Each row is a point on a landscape with many valleys, with its height.
A ball rolls from a point to the lowest of its 2 nearest points, and stops where none of them is lower. Distance is the straight distance between rows; heights are no part of it.
q126 height 50.5: [127 112 129 149 173 136 155  95 147 158 102  97 141  80 116 102 149 124
 120 104 169 111 130 160 103 127 105  92 102 164 136 139 104 140 152  74
 165  97 122 101  88 146 134 104  99  59 144 170 160  96 147 166 199 152
 211 130 162 139 140 117 137]
q311 height 55.2: [110  75 190 140 184 146 141 104 139 132 104 113 108  96 142 125 138 186
  93 115 148  99 161 186  79 112 132 133 120 114  99 134 104 161 161 122
 196 138  86 158  75 120 149  96 150  98 148 197 172 104 166 109 175 175
 168 134 100 122 116 130  95]
q784 height 44.0: [ 72 138 107  63 110  75 118 172 171 131  95 155 123  85 142 149  91 149
 113 136  76 188 105 109 118 134 141 151 206  95 141 119 119 165 130 156
 113 115 130 116 132 112  96 143 155 141 135 148  84 163 103  99 114 108
 118 107 114 101 100 141 136]
q817 height 64.2: [171 136 139 110 118 116  95 126 162 117 139 141 149 167 105 120  87 119
 109 142 104  88 148 131 127 108 117 156 142  74 102 121 128 126 145 112
 110 129 146 102 123 147 165 104 145 106 144 150 129 126 119 127 119 107
 131 131 133 114 106  48 158]
q531 height 38.9: [108 158  69 137 127 121 135 148 178 125  89  76 115 113 173 115 141 119
  89 128 110 148  81 111 127 127 143 142 149 130 175  94 128 123 126 148
 152  96 155  74 174  96 118 160 158 139 150 149 100 171 133 111 122 111
 155 106 172 119 117 124 152]
q159 height 47.4: [144  82 116 171 124 147 155 149 130 150 145 146 100 176 125 151 162 122
 107  82 137 122 132 129 100 126 190 127 112 137 113  84 154  94 129 152
 140 125 163 134 154 111 180 160 205 151 113  91 152 139 148  91  97 100
 117 143 132 125 101 174 124]
q30 height 32.0: [114 173 154 101 131 136 108 154 125 107 119  75 122  84 162 124 106 145
  91 186 103 152  77 142 107 117  84 140 142 166 143 173 116 149 110 144
 161 152  85 115 178 101  81 113  91 100 161 225 134 144  97 147 122 157
 126  85 124 128 144  79 103]
q397 height 27.2: [ 67  96 103 130 140 109 167 142 166 141 113 121 170  97 116 103 117 116
 112 102  93 142 127  95 124 147 134 159 141 123 130 161  82 106  94  74
 158 103 149  76 121  99  95  99  93 102 114 106  97 163 121 119 119 117
 177  69 165 192 123 124 131]
q491 height 53.4: [ 70  95 108 145 137 146 161 135 133 183 114 136 157 121 128 137 164 137
 119 110 121 153 115 120 147 135 129 130 131 138 182 122  91 104 119 136
 137  89 126  94  72 147 174 111 150 120 139  96 129 168 142 100 180 139
 164 165 110 137 110 127 142]
q710 height 40.2: [154 120 164 151 134 170 137 111 114 143 151 119 129 214 138 146 141 155
  56 140 126  97 143 117 121  84 166 165  98 107 116 103 137  69 133 169
 154 130 159 117 145 111 205 134 169 121 168  97 145 152 155  95 155 137
 125 152 100 125 104  81 149]
q486 height 22.0: [111 199 160 126 122 180 116 132  69 111 174  82 125 144 112 130 156 105
 132 164 118 142  85 133 159 139  83 136 101 153 129 183 112  85  81 159
 128 133  87 152 172 102  96 129 111 150 119 175 125 138 126 192 109 122
  81 134 104 107 143 113  94]
q696 height 20.9: [120 119  77  98 161 110 170 145 154 152 110 170 135 107  66 170 148 142
 105  74 154 181 146 105 141 183 129 108 164 137 139 154 104 114 206 115
  48 129  99 146  64 133 173 117 116  86 125 108  75 143 112 209 153 114
 158 132 136 139 170 103 107]
q14 height 51.5: [160 143  74 175 120 114 138 116 116 131  96 120 107 147 124 125 180  79
 164  86 166 122 101 127 146 140 143  78 113 154 147  91 146 117 144 122
 105 120 160 135 137 164 137 174 172 148 110  70 125 114 141 143 109  72
 131 175 166 108 133 174 128]
q308 height 44.7: [100  65 112 117  82  92 152 161 155 148 150 224 174 150  76 158 126 138
 148  85 121 131 152 115 125 145 138 155 166  80 138  97 111 126 130 136
  80  83 127 146  54 128 146  74 184 107 100  48 129 163 106 131 111  90
 125 152  79 119 123 120 120]
q292 height 53.3: [120  78 176 158 165 132 146 107 142 136 139 101 125  96 126  95 127 142
 107 127 144  93 158 166 102 115  98 143 105 132 106 152  98 150 143  63
 181 137 107 132  81 132 137  75 112  70 120 192 159 109 144 129 172 161
 174 117 117 140 134 125 108]
q11 height 58.0: [108 143 184 124  98 130 118  97  85 118 211  93 159 138 106 121  85  89
 125 156 119 136 137 109 175 117 121 179 128 118 148 179 136 112  85 103
 152 140 125 115 122 104 115 125  65 157 101 109 144 143 106 126 115 150
  78 108 109 122 114 116 126]
q967 height 20.3: [151 153 130 143 111 125 106 150 140 112  84 109 108 176 192 109 113 166
  88 162  71  90 143 136  96  75 149 137 106 108 105  71 151 143 109 153
 167 125 191  71 184 162 106 129 115 140 170 107 145 126 146  57 134 154
 130  93 158 148 106 122 168]
q740 height 55.4: [121 109 173 104 108 124 136 102 102 135 199 133 158 151 111 134  87 137
 107 160 119 135 161  88 148 129 141 161 124 115 147 149 141 106 111 122
 146 131 154 103 100 104 147 135  75 139 127  80 149 150 118  92 148 176
 113 105 107 143 130  95 143]
q187 height 4.9: [118 143  99 133 123 133 125 144 171 114 126 119 125 118  78  99 136  94
 145 105 128 131 107 151 137 137  85 148 137  85 125 166  57 110 112 105
 100 105 123 136 120 120 115  94 132  83 119 188  80 144 142 192  87  73
 165 151 126 120 110  99 122]
q830 height 51.1: [ 69  82 132 146 122 137 154 131 138 167 157 143 175 137  97 135 135 126
 117 122 122 139 124  97 175 127 125 164 131 119 182 146  84  94 104 120
 155  89 133  98  59 126 172  99 141 118  99  80 126 197 129 100 146 142
 152 152  90 146  84 109 135]
q660 height 36.5: [170 200 109 103 138 143 115  98 100 110 142 104 127 106 143 163 119 123
  89 152 168 141 112 119 161 163 111 116 139 163 175 128 166 137 187 166
  79 159  94 169 171  87 156 193 108 122 164 184 130 119 125 195 152 149
  81  99 135 105 184  71 134]
q726 height 60.2: [164 115  74 149 126 132  91 164 132 109  96 122  76 168 158 132 149 102
 156 101 130  63 107 140 119 108 112  93  80 113  63  93 102 128  97 125
 141 124 140 120 191 147 105 141 197 133  89 152 128 108 136 117  45  69
 153 175 135 122  68 167 140]
q282 height 49.2: [146  99  83 172 117 112 161 147 133 146 128 146  95 141 114 151 174  92
 140  60 159 138 115 123 101 135 185 106 126 145 139  61 187 107 157 142
 135 126 157 148 159 114 167 179 217 151 108  66 131 141 135 123  87  81
 123 147 146 116 125 185 122]
q146 height 33.6: [163  75 133 154  87 102 143 116 138 139 146 172 175 156  46 105 126  98
 175 104 117  89 201 109 123 112 128 131 136  98 108 125 130 115 131  50
  82 112 182 122  54 158 149 112  75 120  98  35 119 132 103 142 100  94
 154 109 131 154 157  90 166]
q800 height 41.8: [104 155  77  98 119  80 108 136 202 117  85 112 119  76 152 144  90 118
 101 146 118 164  92 106 134 140 142 149 199 112 171 113 129 159 151 136
 129 118 132 106 159  95 120 146 142 117 144 162  77 153 106 125 121 114
 142 112 153 106 105 103 145]
q477 height 60.9: [148 138  90 119 134 113 104 173 151 109  84 117  60 144 152 138 154 100
 174  92 109 122  94 145  99 113 113  87 120 102  67 103  94 140 105 136
 122 127 131 132 173 139  59 138 188 148  99 161 103 127 123 127  47  58
 152 148 132  87  99 182 113]
q16 height 24.9: [139 189 159 133 129 183 125 117  65 113 132  86 106 135 133 114 182 121
 151 166 133 125  92 156 129 144  69  94  82 192 117 166 129 109  87 138
 129 141  89 165 166 116  86 117  97 139 135 182 126 110 139 196 124 131
 108 132 118 119 172 120 102]
q244 height 39.8: [ 73 129 134 101 148 119 147 128 114 131 109 116 123  57 140 139 135 153
 145 136 115 189 115 132 141 161 122 130 156 144 140 173 107 171 125 143
 126 163  77 159  91 123  77 133  95 142 100 164 107 138 133 144 138 166
  97 116 105 113 153 183 109]
q872 height 62.8: [106 150  89 107  90 104 118 129 109 129 106 159 134 117 115 133 147 124
 210 130 116 151  84 119 175 146  92 102 148 126 132 148  97 133 119 153
  74 108 124 152  94 159  93 103 143 137  80 113  83 154 148 164 114  98
 102 196 103 100 122 174 135]
q560 height 20.1: [102 103 133 148 122  99 116 151 165 128  90 129 123 108 147  93 124 126
 152 130  83 103 122 144  96 108 121 121 118 106 106 109 111 170  97 117
 167  95 138  93 110 165  81  91 130 133 129 144 134 124 135  75 145 144
 166 118 142 142  82 150 160]
q672 height 24.0: [109  97  84 126 153 111 159 116 149 157 126 164 126  85  89 170 138 147
 111  69 178 175 139 107 146 174 138 112 151 145 162 138 117 147 189 122
  87 129  86 159  55 117 185 131 150  87 124 116 112 125 125 181 169 144
 143 154 126 122 150 133 130]
q606 height 23.5: [103  70  97 139 122 103 165 194 162 149 110 174 107 125 125 129 162 149
 129  64 113 169 156 126  42 138 212 125 142 117  79  98 132 118 105 131
 130 112 170 132 117 117  99 103 165 159 128  85 137 140 109 109  88 107
 146  90 127 153 116 200 111]
q907 height 24.5: [158 121 101 117  81  83 129 112 139 127 150 149 187 142  85  77  94  96
 170 116 120 117 162  93 168 135 111 126 137 105 160 135 133 115 147  73
  80 113 193  84 102 142 143 125  53 125  97  51  98 122 119 138 100 106
 135  81 161 160 155  70 173]
q654 height 25.9: [157 133 122 159 125 124 108 121 129 104  82 132 102 150 218 128 115 138
  87 143 105  89 145 136  98  86 194 131 120 112 141  64 184 152 142 162
 185 146 166 115 172 125 122 159 143 154 176 100 165 127 152  47 140 173
 114 114 130 132  98 157 164]
q708 height 26.1: [117  84 119 157 138 106 145 139 162 137 112 126 137 116 102  89 128 101
 146  90 101 100 151 134 105 116 122 133 103 107  92 131 102 137 118  57
 142 112 161  94 107 139 101 103 103 112 123 139 118 127 125 123 114 115
 180  82 169 179 115 143 141]
q120 height 42.3: [123  68 130 100  92  96 130 170 145 145 131 229 167 153  75 144 124 149
 166  90 108 122 169 123  95 125 138 122 143  79  93  98 129 135 138 127
  53 100 151 146  41 182 121  75 157 125 111  45 112 138 101 116 103  96
 119 129  94 141 142 140 133]
q442 height 12.6: [125 151  86  89  86  64 130 118 151 124 129 160 173  93  80 113  71  94
 164 124 114 143 141  80 174 172 115 138 174 103 163 148 137 147 144  88
  70 113 161  99 109 122 114 121  64 129  86  81  78 137 109 160 110 105
 120  81 159 134 135  91 149]
q958 height 61.6: [133 155 122 113  93 100 100  89 102 114 135 157 142 120 114 129 119 105
 210 142 140 142 102 116 180 133  94 112 135 133 146 141 129 146 117 128
  83 134 106 151 125 161 115 119 126 160  80 121 117 126 138 144 109 107
  70 180  97  85 123 168 123]
q54 height 45.3: [181 121 103 135  97  78  93 133 127 131  67 178 140 148 155 112 120 125
 187 136 141  84 168 126 149 104 134  76 112 117 122  67 158 157 154 150
 111 112 167 116 120 224 123 126 144 167 116  42 138  74 162  56 135 129
 116 147 130 121 109 177 165]
q917 height 25.8: [ 87 128 178 138 157 182 147 119  96 117 181  81 123 137 103 132 150 114
 109 131 136 144 119 138 139 130 122 166 115 135 113 203  78 110  89 127
 167 144  83 150 121  92 113 117 130 139 112 180 129 131 125 168 101 132
  98 134  92 108 128 133  70]
q795 height 38.8: [143  98 185  69 152 144 101 152 121 131 125 157 125 160 118 132 111 195
 145 152  93 107 172 154 112 101 102 116 110 119  39 119 129 149 119 141
 105 149 119 135  97 216  96  98 112 143 144 116 133  92 118  66 144 152
 114 152  99 134 128 150 115]
q348 height 58.1: [157 114 140 143 102  71 104  73 125 116 128 126 124  68 128  76 113 108
 202 134 149 106 119 153 140 114  80 114 116 154 129 143 141 205 122  68
 149 146 126 125 100 149  93 116  88 117  99 157 153  76 131 154 157 145
 128 131 149 119 143 162 162]
q365 height 31.1: [171 116 167 139 133 132 124 106 124 113  99 128 105 114 172 129 102 148
  94 142 127  90 173 148  93 100 177 143 127 114 124 102 185 169 153 155
 166 170 133 148 123 119 138 138 106 139 177 142 195  98 124  80 165 189
 133 100 135 153 131 144 150]
q55 height 58.7: [157 185 107 116  88 140  81 116  77 134 120  91 160 144 177  97 164 146
 185 178 150 109  96 152 186 130  55  66  75 179 188 129 113 120 103 161
 117 100 129 103 152 211 114 124 106 125 120 115 133 105 148 126 145 148
 113 196 129 119 153 113 154]
q895 height 41.9: [ 77 102 150  89 152 124 124 139 113 119 105 132 107  77 143 131 137 167
 164 119 109 161 116 149 128 116  98 126 151 127  96 149  93 184 105 150
 138 147  67 151  92 148  80  96 132 151 112 159 123 117 116 106 122 162
  95 142  89 103 114 183  98]
q149 height 1.6: [141 175 129  84 121 132 110 122 120 138 158 156 166 153 131 165  92 159
  83 163 133 147 135 104 172 138 154 127 160 126 181  98 177 111 195 180
  93 141 152 122 167 108 176 189 151 147 150 116 110 157 142  95 127 134
  55 149 112  72 145  88 124]
q32 height 31.2: [152 184 150 152 145 203 123 137  65 105 107  90  98 177 198 127 166 144
 114 172 147  93 126 163 106 113 108  91  78 180 105  92 146  90  92 187
 165 128 108 141 180 151 121 147 150 128 161 137 170  96 140  92 150 158
 130 166 118 150 154 118 105]
q557 height 47.8: [155 119 129 128 175 142 138  94 142 159 137 106 171  96 120 113 143 118
  95 108 187 110 124 153 133 145  84  85 106 179 171 157 127 126 169  85
 122 111 108 104 111 162 158 121  78  48 167 165 153 107 143 190 206 144
 206 124 164 154 156  70 157]
q95 height 48.7: [162 124  88 152  93  63 102 118 110 125  77 163 133 122 123 110 143  93
 208 104 165 123 117 112 145 121 139  68 121 142 129  89 145 166 147 121
 100 107 158 124 108 206 119 141 148 152  90  51 140  82 151 122 126 108
 137 167 156 117 129 189 149]
q785 height 29.3: [142 165 152  83 134 128 105 140 111  90 109 103 105  82 120 135 130 136
 119 166 107 156  75 139 134 134  71 135 153 163 121 169 124 161 138 133
 128 180  62 154 158 104  89 130  78 105 140 252 130 107 118 199 111 146
  93  86 105  99 149 103 117]
q545 height 56.7: [127 104 161 134 182 141 119 121 126 127  70 114  62 103 166 141 158 136
 120 102 150 107 136 176  58 120 143 104 115 119  89 110 113 157 147 141
 176 144  71 169 114 126 118 134 174 117 146 199 158  84 125 103 143 147
 172 142 114 106 120 168 102]
q627 height 19.9: [ 92 110 113 137 130 123 171 116 151 140 148 141 136  97 129 160 108 119
  81 106 157 166 115  86 147 145 189 159 176 127 189 114 170 105 160 156
 134 117 130 130 134  65 179 159 161 124 122 100 130 160 120  98 153 139
 116 115 122 135 118 120 124]
q231 height 65.8: [139 136 112  69 140 104 107 141 182 124 124 164 153 137 100 138  78 156
  92 151  91 116 158 119 130 126 121 143 151  77 120 132 120 145 157 121
  78 107 151 100 106 141 163 117 120  79 148 144  90 132 103 134 139 124
 154 109 135 138 124  29 158]
q966 height 44.1: [157  89 127 181 105 128 139 116 136 151 150 161 136 194 110 142 125 106
  99 114 118  67 155 108 135  92 169 161 112 106 130  88 144  90 137 130
 152 113 170 117 124 102 200 131 171 135 135  78 142 144 155 105 108 126
 104 144 120 133  80 109 162]
q987 height 12.4: [113 143 102 160 107 126 118 122 163 111 159  91 142 120  92 109 104  74
 136 118 134 130  97 110 164 135 122 163 132 101 151 173  97 122  99  84
 114 133 135 121 146  79 118 114 116 115 102 170  96 146 138 181  71  83
 127 129 140 135 102 113 132]
q583 height 17.8: [115 208 141 141 102 164  91 119  92 107 183  85 141 137 147 131 124 112
 103 173 128 138  73 118 175 118 110 155 108 143 189 157 126  92 100 172
 146 118 111 128 189  99 138 151 132 152 143 146 130 165 138 149 100 142
  82 154 104 101 123  97 102]
q437 height 11.1: [108 141 114  98 110 113 124 139 140 151 135 169 134 114 149 167 119 129
 102 130 127 170 105  99 149 138 171 139 170 117 194  80 164 127 164 202
 119 106 135 141 142 105 183 176 202 146 132 104 120 169 138  76 119 117
  78 160  97  71 115 140 108]
q653 height 60.5: [178 156 121 140 102 127  96 110 113 135 133 103 162 159 133  92 137 124
 165 165 145  87 120 159 170 109  60  89  85 146 153 133 136 123 117  99
 125 118 151  98 141 192 154 110 103 107 134 129 139 102 142 145 161 127
 143 174 154 148 127  82 170]
q83 height 19.8: [ 59  72 126 145 148 103 157 177 142 150 114 139 107 113 141 123 167 158
 119  72 120 176 138 137  65 130 180 144 145 107  94 115  96 127  88 126
 163 112 128 138 114 108 106 103 171 155 107 127 119 161 128  90  98 121
 125 116 108 135 114 201  94]
q821 height 57.3: [118 170 111 133 101 144 100 102  87 139 110  89 123 103 194 123 166 126
 165 169 145 128  71 140 173 145  79  78 101 173 200 127 112 138  89 184
 136 106 118 129 144 157  97 144 124 148 122 145 129 121 139 126 162 160
 123 206 120 121 136 144 120]
q316 height 60.1: [121 143 169 103 100 122  91 100  87 112 184 129 151 130 111 131 100 107
 162 152 120 120 124 130 185 118  99 151 139 116 146 154 120 153 118 123
 118 154  94 150 119 122 135 131 112 174  85 129 141 135 118 140 111 125
  49 161  78  93 108 145 112]
q690 height 30.1: [119  80 191 157 144 171 142 107 102 124 188 106 111 160 106 136 119 117
  97 114 133 120 139 125 107 104 174 182 107 112  94 148 116  89 104 117
 169 150  96 150 127  67 145 136 146 158 120 130 162 133 126 123 112 131
  85 127  95 126 111 160  87]
q248 height 20.0: [ 72 128 104 140 115 123 153 135 158 126 171 117 156 114 109 110  93  82
 101 110 112 148 104  86 175 145 145 199 146 113 166 180  89  83 103  95
 151 116 142  95 156  56 102 113 111 117  91 136  90 156 127 149  84  77
 129  85 139 160 104 115 121]
q623 height 32.1: [120 174 110 104 142 160 147  92 110 135 151 119 149  99 149 174 136 142
 101 129 167 173 104  88 179 179 126 115 128 179 216 145 158 125 171 167
  70 143  98 165 135  94 145 180 103 133 133 122 130 150 137 168 157 163
  98 126 135 121 170 122 125]
q992 height 41.0: [151 139 156 161 157 181 150 108  88 136 176  91 137 168  99 121 143 117
 119 131 168 106 142 123 137 119 104 114 101 149 110 149 137  76 123  96
 108 149 128 131 136 125 174 139  98 114 143 126 139 111 130 175 159 117
 137 114 159 136 158  73 124]
q781 height 12.5: [120 136  91 120 168 154 161 152 165 131 102 135 132 114  64 128 146 128
 123  93 126 145 124 131 134 169 104 122 140 101 124 173  65  98 159  99
  77 102 117 125 100 128 147  94 113  53 114 154  69 137 143 201 121  95
 194 119 141 136 152  83 106]
q594 height 61.5: [110 127  97 127 146 133 137 170 125 129  93 122  46 131 134 144 182 116
 149  83 122 152  95 144  83 128 123 108 137 116  71 116 105 132 110 138
 139 148 102 166 166 113  69 149 198 167 102 157  90 147 119 142  39  73
 139 137 124  89 127 210 101]
q117 height 47.6: [ 92  78 111 155  80 101 152 141 120 166 168 195 171 142  86 138 138  90
 160  84 134 133 119  93 161 135 138 157 145 108 169 113 117 111 106 130
 120  90 138 122  80 121 162  92 183 137  85  74 131 170 123 109 104  97
  98 174  91 121  88 154 126]
q440 height 38.1: [124 172 123  81 190 194 160 161 134 107 109 118  90 138 124 150 158 170
  80 138 114 186 143 119  93 162 135 121 149 139  72 144 139  83 152 168
 102 147 104 170 165 106 114 165 121 132 157 161  88 146 102 169 134 123
 130  81 140 106 169 111  80]
q171 height 37.3: [166 132 147 157 158 146 158 113 123 107 162 107 109 162  88 125 119 109
 113 115 158 118 170 114 106 126 145 125 106 109  63 148 147 105 147  75
 113 156 154 126 145 102 148 139  92 124 143 117 148  90 121 159 135 115
 129  81 186 144 154 106 127]
q581 height 27.9: [149 173 143 139 143 172 120 116  70 110 116  93  92 139 159 126 171 130
 156 158 141 112 109 163 109 124  86  66  80 186  83 124 151 130 111 143
 124 148 100 145 157 153  89 132 125 130 139 169 157  70 123 146 146 136
 126 158 131 119 164 139 105]
q33 height 14.1: [132 138  96 149 114  99 111 164 150 133  76 101 111 137 180  95 117 131
 143 149  71  95 115 147 107 105 128 117 110 122 112  81 119 161 101 129
 168 104 179  75 176 176  80 112 122 145 144 126 128 119 147  72 124 121
 151 129 179 160  90 130 169]
q689 height 57.7: [153 125 153 166 146 148 125 116 119 106  93  89  53 111 195 144 151 119
 113 117 140 102 103 169  88 111 152 107 105 131 108  93 144 155 115 145
 189 142  85 170 159  94 116 165 176 138 150 191 171  91 125 100 122 152
 160 144 115 120 123 169 119]
q518 height 34.3: [118 150 178 122 130 204 123 138  79 128 146 108 120 200 160 145 146 189
 110 181 109 119 154 141 117 107 134 106  82 158 103 114 135  92  83 192
 131 139 142 134 148 172 117 131 116 160 159  94 154 125 124  62 151 163
 126 160  87 140 152 130 101]
q10 height 59.1: [168 130  95 173 133 136  98 122 131 129 100  86  68 141 175 112 170  99
 125 111 139  65  95 160  98 106 115  96  70 144  94  95 105 129 103 122
 197 129 120 122 185 135 126 143 184 114 122 192 156 101 145 133 113 111
 177 169 138 131  92 153 142]
q700 height 44.6: [154 130 151 150 152 156 141  97 106 140 180 108 167 128 117 116 116 116
  93 137 188 107 135 126 156 143  93 129  93 166 172 172 125  98 132 101
 131 127 102 128 122 113 177 110  85  75 161 145 153 139 133 192 177 165
 169 114 151 155 160  44 154]
q824 height 36.1: [115 136 165 108 182 197 158 145 113 123 138 124 104 152 105 150 152 194
 100 154 121 172 167 133  74 138 173 128 140 128  61 160 135  88 122 151
 112 172 118 168 137 116 100 142 101 140 154 137 119 130 110 132 136 149
 105  94 109 136 150 155  82]
q319 height 61.0: [175 122 121 186  96  66  78  76 139 108 116 119 101  87 163 106  95  80
 157 120 160  72 124 145 127 109 134 127 119 132 147  98 167 199 146  88
 169 137 137 123 138 124 136 147 128 134 126 160 166  66 144 128 140 139
 136 123 167 139 104 147 176]
q330 height 32.3: [150  95 149 142 126 105 130 111 147 111 167 132 119 134  92 100  79  89
 124 109 120  96 164 128  94 120 162 157 123  97  67 138 144 130 130  55
 123 148 146 110 127  95 116 133  91 134 103 123 123  98 112 141  96 100
 122  70 168 159 125 120 141]
q732 height 55.5: [141  88 176 111 148 108 108 107 129 125 155 123 138 101 105 101  90 155
 147 144 124  97 146 165 131 115  76 154 115 126 117 161 122 184 135  82
 155 154  94 133  92 142 104  96  93 106 115 180 155 107 127 137 150 150
 136 123 107 131 127 133 129]
q752 height 36.4: [111 173 100 155 136 150 138 142 141 136 103  59 110 112 172 116 163 116
 107 141 134 139  72 136 115 135 108 116 125 164 173 116 117 121  98 145
 159  95 127  97 178 103 108 145 128 121 165 163 117 143 135 135 154 128
 173 119 176 136 141 118 138]
q373 height 29.4: [131 170  90 105 114 116 158 163 125 117 104 144 117 102 109 140 144 128
 150 125 123 196 131 114 106 166 156  97 169 141 101 124 168 133 155 135
  75 137 157 156 152 125  83 154 107 159 110  90  84 131 113 149 110  93
 111  73 169 114 172 171 112]
q574 height 34.2: [114 195 122 120 147 158 129 139 127 113 104  75 119  99 186 121 126 133
  88 175 144 150  69 139 109 136  96 118 137 180 158 144 128 114 106 136
 154 110 108 105 186 103 109 126 100  88 186 195 129 155 114 153 156 147
 168  82 175 139 149  64 131]
q873 height 11.6: [141 228 145  93  99 156  80 130  88 120 169 109 169 156 167 132 104 152
 102 183 131 132 106 119 175 121 126 115 125 153 205 124 157 110 152 184
 123 141 129 126 185 113 155 170 122 157 146 138 147 162 136 119 111 159
  54 153 103  84 159  80 114]
q599 height 62.5: [177 144 106 160 115 116  88 118 161 122 121 131 152 175 109  97 118  99
 133 137 120  72 130 144 146  92  99 125 101  93 126 109 126 123 138  97
 134 114 172  96 134 165 171 112 129  95 148 138 131 102 145 140 131  98
 149 155 137 148 111  68 176]
q527 height 69.5: [111 103 134 105 158 114 143  96 168 113 149 125 154 117 116 142  78 116
  74 103 148 124 158  90 151 157 147 187 156 120 129 162 131  99 154  86
 161 145 106 117 132  56 165 121  98  81 145 124 114 125 110 146 167 142
 171  64 168 165 138  73 143]
q798 height 41.6: [154  91 153  90 108 103  76 130 112 120 115 194 136 140 158 132  94 139
 174 154 110  95 167 134 140 103 116 115 135 102  84  95 149 161 119 149
 120 122 121 133 107 201 120 113 133 169 116  77 146 101 135  46 136 136
  86 154  72 115  95 168 148]
q246 height 38.7: [171  97 151 129  87 103 129 119 127 118 149 202 155 184  68 120 115 115
 188 104 122  93 183 127 114 109 133 135 121  98  71  99 146 129 119  91
  70 132 170 138  84 167 129 106 122 147  95  30 119 103 113 120  74  86
 104 128 129 127 143 129 133]
q417 height 35.6: [171 108 185 154 137 162 112  94  98 116 141 136 111 159 155 139 107 153
  84 152 128  78 162 135 105  94 161 158 103 115 108 112 154 125 146 159
 162 163 125 152 113 123 191 133 136 126 172 129 193 107 144  98 177 182
 127 136 103 137 125  96 136]
q886 height 37.0: [ 93 123 148 107 150 128 146  97 102 134 135 111 142  80 154 166 106 152
 118 136 146 172 122 116 144 170 138 145 142 149 173 168 133 155 139 129
 119 158  91 160  98 104 111 154  85 141 126 138 148 133 125 132 152 186
 102 110 115 137 154 153 108]
q378 height 43.5: [ 95 124 152  67 141 114  88 157 150  97 111 151 129  95 142 141  96 164
 127 129  74 143 119 141 125 111 106 151 175  84 103 125 106 173 119 162
 126 135  98 140 115 141 111 120 153 140 134 171 123 136 102  97 112 129
  91 129  84  98  91 137 106]
q242 height 55.6: [ 71 124 117 144 113 128 133 121 103 149 111 114 137 102 165 133 156 133
 158 155 112 149  92 120 152 127 128 116 123 148 199 116 100 136  88 154
 144  82 137 106 115 142 113 121 149 162 128 104 118 157 144  80 159 149
 134 171 117 138 112 169 128]
q183 height 67.8: [117  84 113  89 150  95 152 118 185 126 136 174 155 116  87 133  74 132
  91 113 119 129 184 100 136 150 146 163 169 108 108 145 131 120 168  88
 128 131 129 115  88  81 169 120 113  85 131 108  96 133  98 140 154 138
 164  71 158 171 128  62 140]
q856 height 23.0: [126 161  80 111 103  84 151 116 124 134 120 144 151  91 102 143 114 102
 157 135 137 179 121  87 162 164 140 115 163 144 172 135 158 139 165 113
  67 125 143 114 140 117 131 140  93 143 101  76  88 136 130 164 130 111
 107 101 150 113 155 133 139]
q979 height 27.5: [133 115  81 133 110  91 169 183 156 133 117 159 102 128 107 122 135 126
 144  89 122 182 150 120  56 150 198 127 160 123  90 105 165 125 134 119
  90 129 166 132 151 121  96 139 131 138 117  73 108 117 110 128  82  81
 132  71 158 148 142 185 104]
q884 height 33.7: [127  76 186 127 167 164 156 126 109 127 170 124 106 147  94 133 126 156
 109 138 147 160 164 130  72 127 195 159 147 121  78 160 162  85 120 128
 133 178 117 162 123  82 137 139 122 151 134 105 139 127 103 118 114 131
  77  96 106 128 140 164  67]
q205 height 36.6: [129  97 181 101 144 187 124 143 100 141 126 145 107 175 133 130 141 202
 134 173 100 128 173 155  98 101 142 109  82 143  59 115 130 111 101 171
 123 152 129 144 116 181 105 109 111 164 155  76 150 101 118  52 154 168
 126 163 100 163 126 170  98]

Two balls start at each pair of points below. Name the first point that both come to, or write none.
q316 / q992 -> none
q518 / q824 -> q486
q378 / q231 -> none
q319 / q171 -> q33
q821 / q958 -> q830
q557 / q574 -> none

Where does a ball stop that starts at each point below?
q183 -> q442
q872 -> q442
q784 -> q149
q477 -> q292
q785 -> q149
q205 -> q149
q14 -> q149
q55 -> q442
q126 -> q33
q120 -> q442
